Each row is a point on a landscape with many valleys, with its height.
From any point a ball takes the steepest step (drop divided by distance) to one of its 2 nearest points. It stops when none of these is lower. Distance is the straight distance between rows; heights are no part of it.
Fovo: [177 122 118 128  94 104 219 150 165 198 150 125 141  92 130 163 129 128
 107 126  80 142 153 105 125 171 185 145 147 151]  height 5.80
Rad: [136 136 127 102 136  66 167 147 168 178 117 136 114  90 113 121 144 150
 128 122 105 115 150 101 111 155 148 132 113  97]  height 3.92
rozu: [ 90  99 143 139 120 126 135 148 183 157  95 110 136 100 114 156 115 155
 150 124 131 150 163 123 108 161 143 161 173 145]  height 5.63
fuve: [135 112 142 151  81  85 195 139 200 175 112 112 174 155 106 158 130 104
 100 109  79 140 139  99  87 171 176 139 175  99]  height 6.73
Zalit: [150 175 137 173  82 127 186 147  61 100 114 161 120 148  94  62  28 132
 150 147  57 181 182  23  94 120 107 168 186 133]  height 6.28
Lerer: [139 105 133 116 133  74 161 108 160 146 113 119 118 147 109 109 140 135
  79 126 113 111  87 127 116 144 147 105 117  86]  height 4.42
Gupi: [108 125 160 123 122 102 169 177  99 136 112 125 109 135 128 122 102 179
 110 131  88  98 136  39 132 124 107 145 140 112]  height 2.95
Sopap: [185 118 168 172  75 145 168 139 107 128 129 146 173 193 124 112 111  82
  55 132  25 130 111  99  90 105 141 107 152 104]  height 6.40
nilo: [116 132 177 155 108 106 146 122 147 133 112 124 133  88  99 103 113 162
 120 132  65 166 158  78  72 131 125 109 144 125]  height 4.14
mufom: [ 96 105 130 116 113 119 134 114 163 159 118 112 103  89 115 154 113 206
 121 125 164 151 136 102 121 133 116 156 147 165]  height 5.43
zasa: [105 117 141  89 164 154  39 112 118 134 153 103 120 163 145 134 131 132
 127 123 190 113 133 220 129 107  86  88  97  91]  height 8.20
Mufu: [160 153 141 164 142 151 124 110 110 114 124 175 159 126 108 108 120  90
 100 156 122 135  58 144 114 135 120 113 115 138]  height 3.01
zesu: [124 112 107 101 152 146  56 130 176 161 141 108 161 144 101 199 158 128
 175 124 159 133 141 156 153 198 117 171 162  73]  height 4.06
paka: [130 141 128 112 144  78 176 152 156 176 146 164 192 113  99 164 118  64
  94 145  79 105 101  83 164 146 143 182 111 142]  height 2.13
daso: [148 170  86 135 137 109 120 118  97 102 155 152 102  81 132  98 172 138
 133 144 152 111 116 152 175  97 132 119  74 152]  height 3.84
malof: [126  95 119 112 134 101 124  76 141 137 102 122 119 160 110  93 134  96
 103 122 132 123 105 168 114 103 161 105  92  85]  height 4.08
Pino: [139 102 134 111 137 141 107 121 100  88 122 119  60 130 183  48 122 166
 138  78 152 115 129 146 114 100 105  53  95  99]  height 6.41
gefu: [ 92  96  82  65 149  85 128  86 189 189 138 154 129 111 165 150 146 107
 133  84 158 132 165 163 108 151 139 152 103  95]  height 2.37
dige: [119 122 132 146 107 209 100 115  97  79 120 112 115 147 118 130 116 166
 147 154 176 145  83 126 123 134 123  91 172 149]  height 5.16
Lili: [183 151 114 132  97 118 208 177  80 122 107 110  98 130 167  82 126 190
 149 104 103 119 179  84 120 130 164 134 169 113]  height 6.84
Pek: [151 118 125 111 111 119 178 173 146 176 124 109 137  88 169 152 147 163
 106 103 128 105 132 135 143 175 156 164 149 117]  height 5.42
Bagi: [ 78 110 148 132 120  98 159 134 142 150  77  80 129 202 148 123 104 155
  91 119 178  99 161 110 152 114 123 122 161 129]  height 6.58
deres: [187 123 108 176 117 137 200 155 197 179 133  98 144  85 113 142 115 129
 154 116  83 144 158 125 115 174 181 142 165 138]  height 5.97
Beso: [125  95 146 147 112 133 138 161 189 138 104  70 147 107 118 146 146 144
 137 121 115 125 138 101 107 167 150 133 165  92]  height 5.82
zeri: [144 151 120 147 165 141  89 123 106 104 128 136 113 141 131 117 134 140
 148 129 153 114  91 171 126 147 109  91 117 113]  height 4.01
lup: [137 137 126 146 122 177  98 120 115  82 150 146 174 135 103 139 164  69
 135 162 144 127  56 147 175 146 131 123 123 139]  height 4.78
nep: [101  95 132  87 152 128  47  98 154 127 170 113  99 122 152 125 118 153
 112  93 174 136 156 182 115 113  81  86  90 109]  height 8.31
safom: [ 84 150 118 101 131 168  44  98  96  81 202  95 156 136 124  92 190 106
 169 140 185 112  60 171 201 109 104 103  77 120]  height 7.93
nepaf: [ 91 124 160 133 140 141 146 195 109 135 105 125 114 117 133 135  85 172
 143 105 111 106 143  82 134 130  94 171 156 151]  height 2.64
Ninot: [106 150 146 146 127 105 146  86 141 109 123 160 117 140  97 114  95 158
  97 135 139 133 115 106 127 107 115 118 116 158]  height 3.95
poza: [132  98 156 124 111 190 101 135  92  78  92 118 115 187 154  86 131 116
 100 168 163 119  47 100 142 113 119  87 150 111]  height 4.61
ziriv: [166 110 161 142 126 149  85 116 124 124 110  93 118 104 150 117 163 109
 146 118 133 136 139 185  70 133 144  74 128  76]  height 3.19
vanuv: [ 92 157  66 108 154 126 110  83 160 158 185 186 162 103 101 178 113 110
 189 129 164 169 146 147 136 160 114 183 135 149]  height 6.04
ven: [118 151 128 154 140 155 103 115 111 112 141 145 101 106 139 158 105 155
 162 111 171 146 175 170  99 118 114 104 140 180]  height 2.00
Ver: [ 82 120 117 100 101  64 158  62 170 148 132 171 152 156  91 130 157  92
  87 122 126 128 120 118 130 107 155 144 107 138]  height 3.25
kabi: [131 138  92  93 152 133 103 100 159 151 178 126 138  93 109 161 150 170
 171 110 189 169 138 168 152 156 140 147 123 132]  height 3.39
Pobi: [117 153 122 166 134 165 119 144  91 104 111 142 132 119 109 174 109 128
 172 135 128 117 159 163 121 132 134 137 155 184]  height 1.47
Pumon: [101 118 152 137 151 133  79 101  90  99 142 162 106 103 143 106 111  92
 119 109 102 118 112 154  91  73  93  89  74 145]  height 8.43
kefo: [124 135 115 130 153 153  79 113 149 136 122 126 143 162 103 169 128 129
 175 133 177 140 129 175 122 186 105 138 158  97]  height 4.36
Gat: [159 150 153 148  84 156 163 141  71  66  95 174  95 170  96  72  68 142
 133 138  80 144 152   6  95 107 100 145 183 130]  height 6.20
lozuf: [186 169  92 127 141  98 139 155  82 134 139 136 103  82 171 121 127  88
 120 188  57 150 156 129 112 101 146 134  94 137]  height 7.28
paru: [214 140 109 146 134 127 169 154 165 165 149 112 141  89 144 149 123 127
 134 115  92 154 119 164 101 182 166 124 150 107]  height 6.14
zasol: [178 137 128 162 117 153 135 153  98 113 105 101 109  81 154  97 101 130
 142 140  62 153 165  83  57 124 119 111 159 107]  height 4.72
dokad: [115  98  90  82 108  73 161  79 170 131 144 154 158 137 105 116 161  45
  92 126 133 124  94 148 164 109 179 165  92 110]  height 2.65
rozab: [130  95 157 113  93 133 148  77 124  95 129 117 158 160 119  77 145  67
  58 140 131 115  44 167 153  73 175  88  95 124]  height 5.94
num: [181 146 116 148 122 124 117 128  50 100 124 150  94  95 179 107 145  80
 145 136  99 114 131 156 103  91 140  93  98 123]  height 3.51
fom: [119 145 136 111  99 151 146 113  49  73 136 165 120 103 168 114 145  97
  96 135  83 148 121  85 114  67 133 126 109 166]  height 4.75
kezum: [143 129 131 159 132 169 133 199  90 105 109 108 123 109 120 151 103 158
 176 120  96 114 153 103 129 142 112 178 181 138]  height 2.30
kimiz: [109 123 166 150 123  83 165 139 179 160 128 128 120  95  68  99  85 184
 145 128  83 134 160  53  90 139 127 145 145 140]  height 4.37
Riz: [129  89 115 109 104 113 132 124 208 173  96  51 144 172 120 166 120 139
 117 129 194 120 109 128 154 157 127 164 176  83]  height 6.24
mati: [104  96  82  69 141 100 115 112 172 158 172 133 147 125 142 175 155 108
 115 129 180 139  92 155 150 157 132 173 121  76]  height 3.28
Mafu: [179 144 111 129 153 153  98 153 121 156 123 107 113  75 157 120 152 181
 142  86 159 137 163 181 113 164 139 126 133  91]  height 5.00
figat: [140 115 131 101 124 162  84 113 133 150 119  91 105 108 155 136 158 182
 138  97 187 146 163 179 128 153 135 105 143 105]  height 4.70
tur: [ 98 113 124 111 137 107  88 108 174 134  76  81  97 195 113 108 142 136
 127 119 199 100 150 154 153 129 135  95 130  91]  height 2.66
madub: [136 162 130 164 108 137 186 156  78 116 127 161 116 107 114  94  43 138
 152 151  52 156 182  64  84 103 113 141 159 183]  height 6.36
zufi: [ 83 132 125 130 137 136 106  72 112  92 166 134 174 152 132 134 146  94
 111 146 194 135  60 167 174 114 110 133 108 157]  height 1.00
pigob: [ 74 122 100 119 151 134 110  99 176 157 149 169 165 146 100 186  98  99
 147 124 168 155 132 125 128 160 113 198 165 142]  height 5.92
kiru: [138 153  84 132 142 109 166 133 161 150 157 162 181 109 104 187 136  74
 129 149 121 114  97 126 172 154 149 192 125 138]  height 1.61
Kivin: [ 80 123 134  80 136 156  47 126 165 123 134  96  97 206  90 122 140 164
 154 134 220 110 110 142 182 136  94  99 129 108]  height 7.52
pev: [ 78 105 150 104 123 106 132 120 128 139  88 115 129 175 126 151 133 130
 104 123 155 109 167 154 129 119 122 137 128 138]  height 6.75
rudil: [138 137 137 177 113 143 190 135 104 144 110 144 144  96  78  87  47 152
 155 151  63 156 164 102 106 136 150 176 162 192]  height 6.46
fedur: [ 97  93 152 112 156 136  54  94 128 113 156 144 104 130 166 106 103 138
 100 116 142 121 122 166 115  80  75  82  56 141]  height 8.39
pozu: [ 96 130 123  87 142 177  14 104  86 109 172  96 135 150 146 113 144 127
 151 124 183 101  92 187 155 109  94  90  90 114]  height 8.09
Dab: [106  93 157 130 120 113 134 109 147 139  74  54 116 173 133  88 121 155
  79 143 180 143 119 136 110  97 112  88 152  92]  height 5.95
bok: [ 79 124 115  86 127 139  76  86 138 133 162 102 167 151 123 160 133 114
 123 162 214 151  70 154 183 146  95 148 127 130]  height 1.91
zepov: [ 97 131 122 119 106  78 164  78 175 146 118 170 121 145  76 130 119 148
 122 120 145 127 132  96 111 111 145 134 131 166]  height 3.66
fumid: [138 177  85 117 145 120 120 123 127 113 178 146 132  72 109 150 180 110
 160 165 139 144 120 141 192 128 149 151  86 146]  height 4.28
sato: [123 127 118  85 176 134  91 137 117 153 151 134 121  69 168 133 152 138
 117  99 121 146 156 162 124 121  97 114  87 122]  height 2.27
tasol: [117 125  95 130 124 157  97 121 177 147 130 133 149 104 103 195 156  94
 185 123 122 155 175 161  94 172 142 158 167 119]  height 5.05
par: [147 126 107 120 139 139 148 155 156 176 150 100 163  91 134 184 126 137
 139 115 131 135 113 153 140 194 137 166 167 127]  height 5.22
Vap: [118 150  74 123 140  79 155  94 145 136 169 168 179 129 124 156 155 102
 146 132 179 125  92 140 188 140 135 184 107 153]  height 0.80
fet: [136  99 134 134  91 140 162 116 131 106 113 109 175 202 139 115 143  72
  56 161 139 113  32 137 183 105 161 119 108 127]  height 6.11
vide: [ 69 120 128  63 132 113  97 157 144 126 142 138 111 135 130 163 168 162
 120 112 181  86 134 120 191 109 116 141  93 151]  height 7.00
voko: [189 160 126 170 108 137 169 147  81 125 127 128 114 112 162  95  98  86
 136 152  32 162 201  78  41 119 146  99 164 110]  height 4.56
kade: [112 127 130 112 145 173  70 148 141 122 140 137 124  96  93 176 149 163
 179 121 130 140 154 143 133 149 106 152 129 154]  height 5.46
lol: [107 142 118 114 137  69 190 122 165 193 109 149 152 177 123 156 109 103
 111 105 132  94 154 116 138 163 151 154 146 131]  height 5.65
Fozun: [131  74 144 101 126 142  99 140  93 103 109  88  87 145 191  76 134 129
 109 103 133 107 109 119 107 116 100  74 118  81]  height 6.29
rogo: [192 152 119 156 138 149 106 146  87  96 117 124 114 122 149 141 145 107
 144 130 121 100 110 178 133 131 137 112 116 126]  height 3.77
popot: [ 83  96 154 130 139 140  72  87 100 110 121 115 133 161 143 125 124  82
 108 137 150 109  89 181 123  79 106  94 101 125]  height 2.29
kul: [131 128 154 137 122  99 163 120 166 161 110 175 185 149 102 150 117  64
  90 133  56 122 111 112 122 139 133 161 121 118]  height 2.51
vesug: [135 131 165 173 131 160 130 141 104 112 102 151 112  98 141  93  78 139
 119 136  65 158 168  67  49 124  79 124 153 127]  height 4.85
sudu: [133 140 106  72 120 168  77  84 116 149 159  95 144 116 126 133 173 185
 147 106 211 148 146 175 174 150 134 125 136 124]  height 4.15
bidap: [101  96 160 107 106 139 131 118 136 117 120 113  98 139 127 130 125 203
  98 138 165 137 112  72 132 117 120 120 134 156]  height 5.21
Rubap: [ 95 122 132 123 135  96 141 107 181 175  98 150 169 158  99 172  87  99
 111 127 151 125 130 107 124 154 118 184 161 137]  height 5.79
lodel: [137 161 148 159  95 115 153 121  68 131 114 156 136 118 133  87  99  87
 103 150  33 159 187 109  68  94 137  91 141 123]  height 4.34
zilo: [187 132 158 159  58 113 174 163 116 148 146 124 162 182 121 137 140  84
  78 113   8 140 164 102  98 119 149 106 135 119]  height 6.49
buzik: [107 110 170 130 148 114 110 146 112 108  81 117 119 173 149  98 141 121
 125 107  87 102 160 102  95 112  94 106 129  98]  height 5.91
tuf: [122 101  92  85 133  78 142 108 209 204 120 116 136 123 150 135 134 123
 117 104 174 129 139 140 112 165 159 149 146  74]  height 3.03
Tuzi: [131 116 125 135 127 134 153 124 148 120 122 143 156 107 112 169 162 104
 116 127 111 152 116 149 117 153 163 143 134 149]  height 5.26
pof: [100 121  87  96 116  88 162  95 158 135 169 143 162 108 140 144 186  86
 103 118 164 120  87 143 192 124 156 157  72 122]  height 1.81
redu: [157 118 141 167  89 145 153  96 134 106 122 154 191 183 122 141 134  38
  65 156 107 114  63 156 151  98 167 120 120 136]  height 6.22
nik: [123 127 123 129 137 130 110 133 153 125  90  93 106 172 123 119 131 193
 148  98 223  89 165 146 150 147 112 101 143 107]  height 1.64
nor: [104 106 140 130 104  97 170 123 167 189  70  64 125 176 139 160 116 155
 118 113 193 114 147 114 139 146 148 156 179 105]  height 6.42
dar: [149 138 146 158 117 119 194 174  97 148  90 101 133 136 175 113 122 168
 138  93 123 119 186 117 113 152 148 125 164 131]  height 6.94
gev: [178 133 111 113 140  90 150 137 165 147 127 142 131 110 104 125 148  69
 128 134  58 138 133 126 115 139 169 125  97 113]  height 7.06
zil: [118 125 145 159 119 183  80 125  69  94 123 133 123 147 161 146 106 110
 135 151 171 125  71 137 102 107 108  97 148 158]  height 5.03
Zosig: [ 78 135 145 156 139 167  69  74 101  99 150 143 155 152 131 144 112  93
 120 140 181 132 113 178 131  93 107 106 108 171]  height 1.73
Zutep: [ 90 148 119 109 144 106 150 139 138 133 142 163 144 106 126 177 138 132
 142 127 134 121 149 123 161 122 124 167 109 182]  height 5.27
vora: [ 93 136 129 127 138 174  63 137 118  98 164 138 138 129  91 183 136 150
 180 130 175 117 131 149 165 108  91 139 113 182]  height 5.64
bamak: [151  94 147 129 115 178 114 160 135 104 100  92 132 163 138 104 157 106
 114 157 127 105  66 125 152 153 142  95 147  96]  height 4.44
mabof: [125 183  92 154 156 137  98  97 114 113 175 166 119 114  94 145 103 156
 155 122 167 143 131 170 127 119 103 105 106 169]  height 2.54
bel: [ 94 116 124  79 135 133  92 140 149 118  98 105  99 172  94 115 164 148
 151 148 194  86  74 138 192 125 135 110 103 109]  height 7.66
Lema: [140 111 147 171 127 134 149 173 127  98 116  94  91 115 126  67  70 203
 163 102 105 143 185  30  98 120  87 135 160 119]  height 5.09
muzul: [100 168  86 135 138  99 108  81 130 122 177 153 173 145 117 126 158  53
 153 114 175 124  92 166 198 136 120 160  82 134]  height 1.75
Piz: [130 129 139 155 116 116 126 112 133 122 106 124 105  79 122 129 143 152
 144 123  93 153 165 127  54 125 150  85 135 131]  height 3.87
Kirig: [160 177 102 168 190 142 121 172  95 114 113 146 108 104 107 137  99 135
 183 150 109 128 160 133 148 136 104 139 120 158]  height 2.47
Dinur: [107 107 100 119 121 138  74  69 180 146 152 128 159 130 126 178 160  72
 155 118 149 158 133 186  78 158 130 135 151  96]  height 4.81
sav: [204 130 160 182  94 133 168 125 133 128 135 164 183 177 131 148 122  46
  63 134  56 131  96 126 120  95 156 115 115 144]  height 6.32
nup: [144 105 112 135  87 114 149  93 161 141 136 129 150 122 127 145 172  87
  67 132 118 137  92 160 124 122 174 134 124 131]  height 5.48
Lonan: [173 115  99 103 116  75 158 128 198 165 148 150 165 128 115 162 157  56
  98 122  81 132 109 134 143 145 157 160 101  99]  height 6.95
lok: [115 117 152 107 141  77 141 148 114 133 113 126  82 147 153  62 131 154
 108  83  85  99 171 108 106 103 108  96  95  96]  height 5.75
pap: [106  89 159 119 141 115 111 120 128 126  99  95 113 165 144  73 100 126
  74 130 125 120  90 115 111 113 110  79 118  84]  height 6.15
Pize: [ 94 140 137 142 133 148 153 120 107 112 132 156 145 104 132 152 144 106
 115 142 127 132 101 127 144 113 136 127 119 180]  height 5.08
kezo: [121 102 156 131 154 141  63 107 120 135 127 106 138 124 146 125 132 103
 111 123 157 127  89 187  84 122 117  87 125  85]  height 2.77
pepud: [129 111 150 178 139 174 141 174 105 104 106 114  96  82 166  83  72 164
 168  98 102 156 180  65  69 119  75 152 169 135]  height 4.96
zazuz: [199 142 105 118 139 112 146 159 119 124 127 119 107  86 139 114 159 112
 131 154  77 129 143 126 131 140 160 129 100 129]  height 7.18
sug: [159 121 130 130 110 113 160 115  85 117 128 124 100 116 166  95 147 101
 100 120  75 126 127 154 106 101 152 103  88 111]  height 3.17
Fulor: [196 166 122 168 107 112 220 169  88 133 118 115 124 153 158  96 121 141
 145 116  58 127 178 102  89 138 170 106 184 104]  height 6.74
ronug: [123 184  85 137 167  91 105 105 104 100 178 153 139 121 132 131 159 104
 163 115 173 132 122 180 204 120 100 143  69 145]  height 2.57
Fufa: [134 167 140 141 129 110 169 158  92 141 122 147 107 101 139 109 115 108
 133 151  48 125 196 117  81 124 123 118 130 161]  height 4.09
gam: [117 115 189 158 110 148 121 149 104 106  80 128 123 185 111  92 125 110
 115 142  84 123 120  70 112  95 111 104 151  86]  height 6.03
Dif: [123 127 138 167 131 197 110 170  79  91 110 130 115 100 110 144  88 151
 180 146  97 145 154 121 123 111  96 166 155 186]  height 1.94
por: [150 115 136 146 152 152 127 162 121 136 138 111  98  72 162 112 108 155
 129 151  86 150 120 100  94 142  98 124 132 112]  height 4.88
kave: [173 144 140 184  92 126 218 147  94 119 103 133 122 137 125 123  94 151
 137 134  60 146 160 104  93 137 164 142 190 147]  height 6.64
Mivo: [121 103  98  74 130 123 100 138 188 167 154 138 149 121 135 177 174 104
 155 103 163 126 143 146 140 188 145 171 140  78]  height 3.69
Tusu: [166 129 119 141 134 166 108 155 112 106 107 106 112 140 134  88 132 154
 139 129 149 103  85 134 127 163 116  92 171  91]  height 4.23
Danug: [146 131 149 186  95 155 200 131  93 134 111 156 155 135 117 110  58 132
 109 135  79 148 116  99 100 128 140 164 175 167]  height 6.56
Mupip: [164 142 154 153 113 133 141 124 130 118 114 171 168 127  81 113 114  75
  79 163  65 126  72  99 127 134 136 138 124 125]  height 2.80
duzo: [172 134 134 164 120 153 187 175 120 150 116  96 128  93 176 140 120 136
 153 108  96 119 163 148  84 163 147 130 170 140]  height 7.03
Gis: [148  99 106 127 102  88 176 120 224 174 145 139 162 133 113 170 130  92
  84 130 107 142 106 109 114 164 162 159 150 113]  height 6.85
zigi: [128 100 155 153 127 115 113  90 147 124  97 113 123 126 116 116 152 115
 126 100 126 142 140 148  62 126 148  82 135 100]  height 3.55
rap: [100 113 134 139 115 163 102 108 159 107 118  95  86 160 128 112  80 196
 114 138 222 133 117 125 130 102  94  93 149 160]  height 5.56
zitul: [ 97 138  96 122 163 137  53  63 158 141 155 142 169 149 111 177 111  94
 155 126 165 165 123 181 108 159  92 141 144  98]  height 4.60
kufof: [ 85 124 106  77 132 150  78 110 146 137 172 119 136 139 118 177 165 192
 153 112 217 116 133 130 193 117 116 145 110 150]  height 7.17
bakov: [ 91 118 124  82 134 157  27 137 159  99 170 115 122 152 101 150 151 193
 157 123 190 114 137 139 195 110  85  98 130 143]  height 7.35
nokip: [ 90 110 151 145 147 138 115 115 144 140  75  77 104 179 148 118  73 165
  75 148 194 140 118 126 118  98  79 107 144 145]  height 5.76
lub: [121 130 169 143  95 153 139 144  97  73  97 142 119 155  92  82 105 162
 136 144  74 119 124  25 108  98 108 130 172 104]  height 6.13
fures: [110 120  87  78 166  93  92 131 166 163 161 148 126  90 132 129 139 111
 132 103 141 136 153 168 129 149 114 137  80 107]  height 1.60
Rin: [142 160 139 166 136 105 182 162 128 132 103 113 103 110 121  88  84 184
 168 101  73 132 190  64 100 133 104 126 161 134]  height 5.24
dis: [127 113 131 146 124 185  68 103 114  78 142 109  87 141 132 116  92 196
 153 127 202 138 123 150 128 121  98  75 136 159]  height 5.35
tufup: [141 114 133 133 149 158 118 166 122 132 147 120 138  86 134 160 116 143
 130 150 109 131 109 126 121 165 117 167 141 130]  height 5.04
Musit: [103 135  95 102 137 133  92  80 135 138 182 130 160 122 138 166 166 127
 133 121 174 151  97 174 155 151 127 164 110 122]  height 2.71
pati: [ 87  99 159 107 165 110 113 106  81  99 153 149 115 119 145 106 121  78
  92 112  77 103 134 150 131  51 116 128  40 132]  height 8.49
vek: [112 116 145 113 141 130 123 128  51  75 144 149 111 124 173  68 111  58
 103 120  88  98  99 129 128  60  92 131  64 133]  height 8.54
Davu: [121 190  90 124 148 125 106  88 129 117 186 157 135 123 110 133 135 163
 163 128 201 138 124 158 199 125  95 127  97 150]  height 3.20
gopa: [ 83  91 144 113  96 145 121  97 121 114 114 108 106 161 146 106 133 149
  78 151 188 136  68 113 135  96 129 100 125 156]  height 5.01
kuno: [183 163 110 139 128 143 180 156  93 148 126 124 117  51 165 141 108 112
 122 186  62 151 149 120 106 129 151 138 134 175]  height 7.38
Detep: [136 146 130 149 133 114 111 106  91  78 138 189  84 101 112  92 119 138
 124 142 115 136 122  99 121  56 102  83  71 161]  height 4.35
Vuta: [153 148 113 137 146 110 119 150  43  87 155 154 104  83 185  82 125  50
 124 163  74 123 126 129 129  55 104 137  55 142]  height 8.59
bib: [125 142 150 107 111  81 174 160  82 116 130 148  83 158 167  78 122 187
 108 100  78 101 181  55 115  99 110  95 126 105]  height 5.58
zopum: [107 141 100 104 147  84 151 131 143 181 135 149 125 135 118 170 128 120
 141  88 163 103 160 140 161 150 150 166 115 137]  height 5.47
bim: [ 97 122 119  91 122 143  71 119 130  84 146 127 123 150 101 102 194 116
 153 143 176  98  62 166 207 112 134 103  73 123]  height 7.78
Zolo: [ 53 112 126  98 157 111  93 136 156 135 121 138 117 150 147 161 146 132
 114 104 148 106 167 139 135 100 109 125  99 162]  height 6.87
marap: [136  91 153 113  83 125 170  86 122 122 139 110 137 147 144 103 168  87
  79 119 120 130  95 184 122  97 192 103 101 130]  height 5.72
dani: [145 161 138 123 127  77 186 160  98 141 127 152  87 131 126  93  87 203
 143 109  79 110 207  55 113 110 112 110 136 159]  height 5.41
Lag: [120 126 104 123 129 150 114 142 161 136 115 133 119  80  68 180 144 133
 178 143  93 147 162 132 126 147 138 174 135 135]  height 5.28
komu: [114 113 148 129 115 180  80 102 105 109 112  78 122 169 149 101 132 124
 105 162 204 135  54 144 140 106 131  90 134 131]  height 4.80
neb: [138 113 135 107 152 128 119 136 102 117 134 121  86  94 160 100 144 145
 102  96 111 126 132 153 105 109 127  99  87 132]  height 2.74
nokad: [ 99 120 156  96 129 179  88 146  91  64 122 115 110 162 121  85 151 122
 135 160 156  95  41 116 176 101 132  91 127 117]  height 4.77
Derog: [137 166 103 141 131 162 101 123 125 103 158 137 161  98  97 167 151 127
 162 160 132 143  69 140 170 143 130 149 111 153]  height 4.59
zad: [156 121 149 143  93  81 191 154 154 146 119 123 160 169 112 131 157 120
  98 118  43 122 150 110 107 147 165 115 145 100]  height 6.61
dez: [117 132 153 144 124 164  95 133 121  76 110 139 133 148  80 127 142 124
 138 158 145 105  60 115 177 121 133 126 128 131]  height 4.93
zas: [121 101 108 100 142 113  92  88 164 127 114  97 116 162 108  99 160 104
 130 106 191 123 126 186 137 136 164 107 120  64]  height 3.49
bigan: [132 142 134 135 153 124 117 122 103  93 122 160  96 119 121 125  99 153
 142 135 119 134 135 101 128 109 108 104 111 165]  height 4.17
Sevi: [155 101 126 114 108 114 175 155 154 185 132 112 158 124 167 164 162 110
  83 101  92 123 143 147 124 165 179 132 145 130]  height 5.59
vefo: [105 107 143 122 153  93 121 141 185 150 119 136 110 104  84 113  99 186
 135 110 116 122 128  64 114 137  87 136 131 116]  height 4.45
dozef: [112 111 134  89 138  45 145 123 206 202 129 113 114 112 116 149 130 146
 129 110 156 108 119  88 131 162 136 157 122  82]  height 3.54
Teg: [128 151 133 119 104 116 140 110  60  70 136 159  69 122 131  82 143 119
 110 137  68 147 159  69 113  44 109  90  95 151]  height 4.55
lomup: [163 178  89 126 169 151 106 155 104 141 136 143 111 106 120 159 118 159
 182 123 149 119 152 173 154 159 130 135 133 127]  height 1.99
ref: [108  95 137 137 123 133 106 158 191 172 100  55 145 121 130 156 138 179
 140 106 182 118 123 116 138 165 145 165 180  76]  height 6.02
Lesuk: [148 183 117 135 125 100 184 191  99 139 120 132 113 122 122 134 104 100
 152 169  26 117 205  69 117 140 136 156 143 161]  height 3.83
Zeso: [133 165 105 114 156 130 109 116  78 105 168 123 133 105 139  87 181 116
 145 109 177 114  96 183 205 121 138 135  78 135]  height 3.29
Kizab: [159 143 112 149 137 130 147 154 136 126 107 122 116 120 105 160 134 168
 169 120 153  95 143 153 149 166 153 145 149 129]  height 1.37
Tonon: [117 135 116 128 144 117 123 130 154 145 118 121 108 127 124 146 105 176
 169  95 191 124 148 150 136 164 122 132 145 141]  height 0.49
lif: [128 135 132 107 119 102 167 165  85 126 107 149 129 135 131 122 140 143
 119 131 105  98 116  90 157 130 138 151 114 130]  height 3.26
Nadab: [121 121 155 150 109 177 116 121  56  73 115 152 128 125 175 125 126  98
 107 153 119 133 109 120 116  91 123 118 117 148]  height 4.91
nos: [209 155  92 140 120 171 156 172  65  90 133 113 107  65 160 140 106 109
 166 199  84 162 159  98 110 112 148 164 129 165]  height 7.47
bedip: [148 160 120 134 152 100 168 175 107 135 112 151 127 103 124 141 107 132
 143 163  75  97 143  84 142 143 132 153 123 152]  height 3.53
vudob: [138 110 149 124 147  93 136 150 154 142 119 105 122  98 134 104 135 167
 100 108 117 111 108  99 126 147 117 130 118  96]  height 4.21

Call two points neighbours if one is among the 2 nearest of the other. Go from one point of each pair to the other, from neighbour to neighbour, staying as low as possible. Name the highest point that can't be avoided.
zufi / fures => vefo
Pize / Vap => vanuv
Pobi / Vap => Davu
fures / Vap => Lerer
Tonon / Pobi => Kirig

Where does a ball stop that starts at each point below?
kuno => Pize
nos => Pize
vora => Musit
nep => poza
Danug => Pobi
pev => poza
Sevi => Pobi
duzo => Pobi
Rin => Pobi
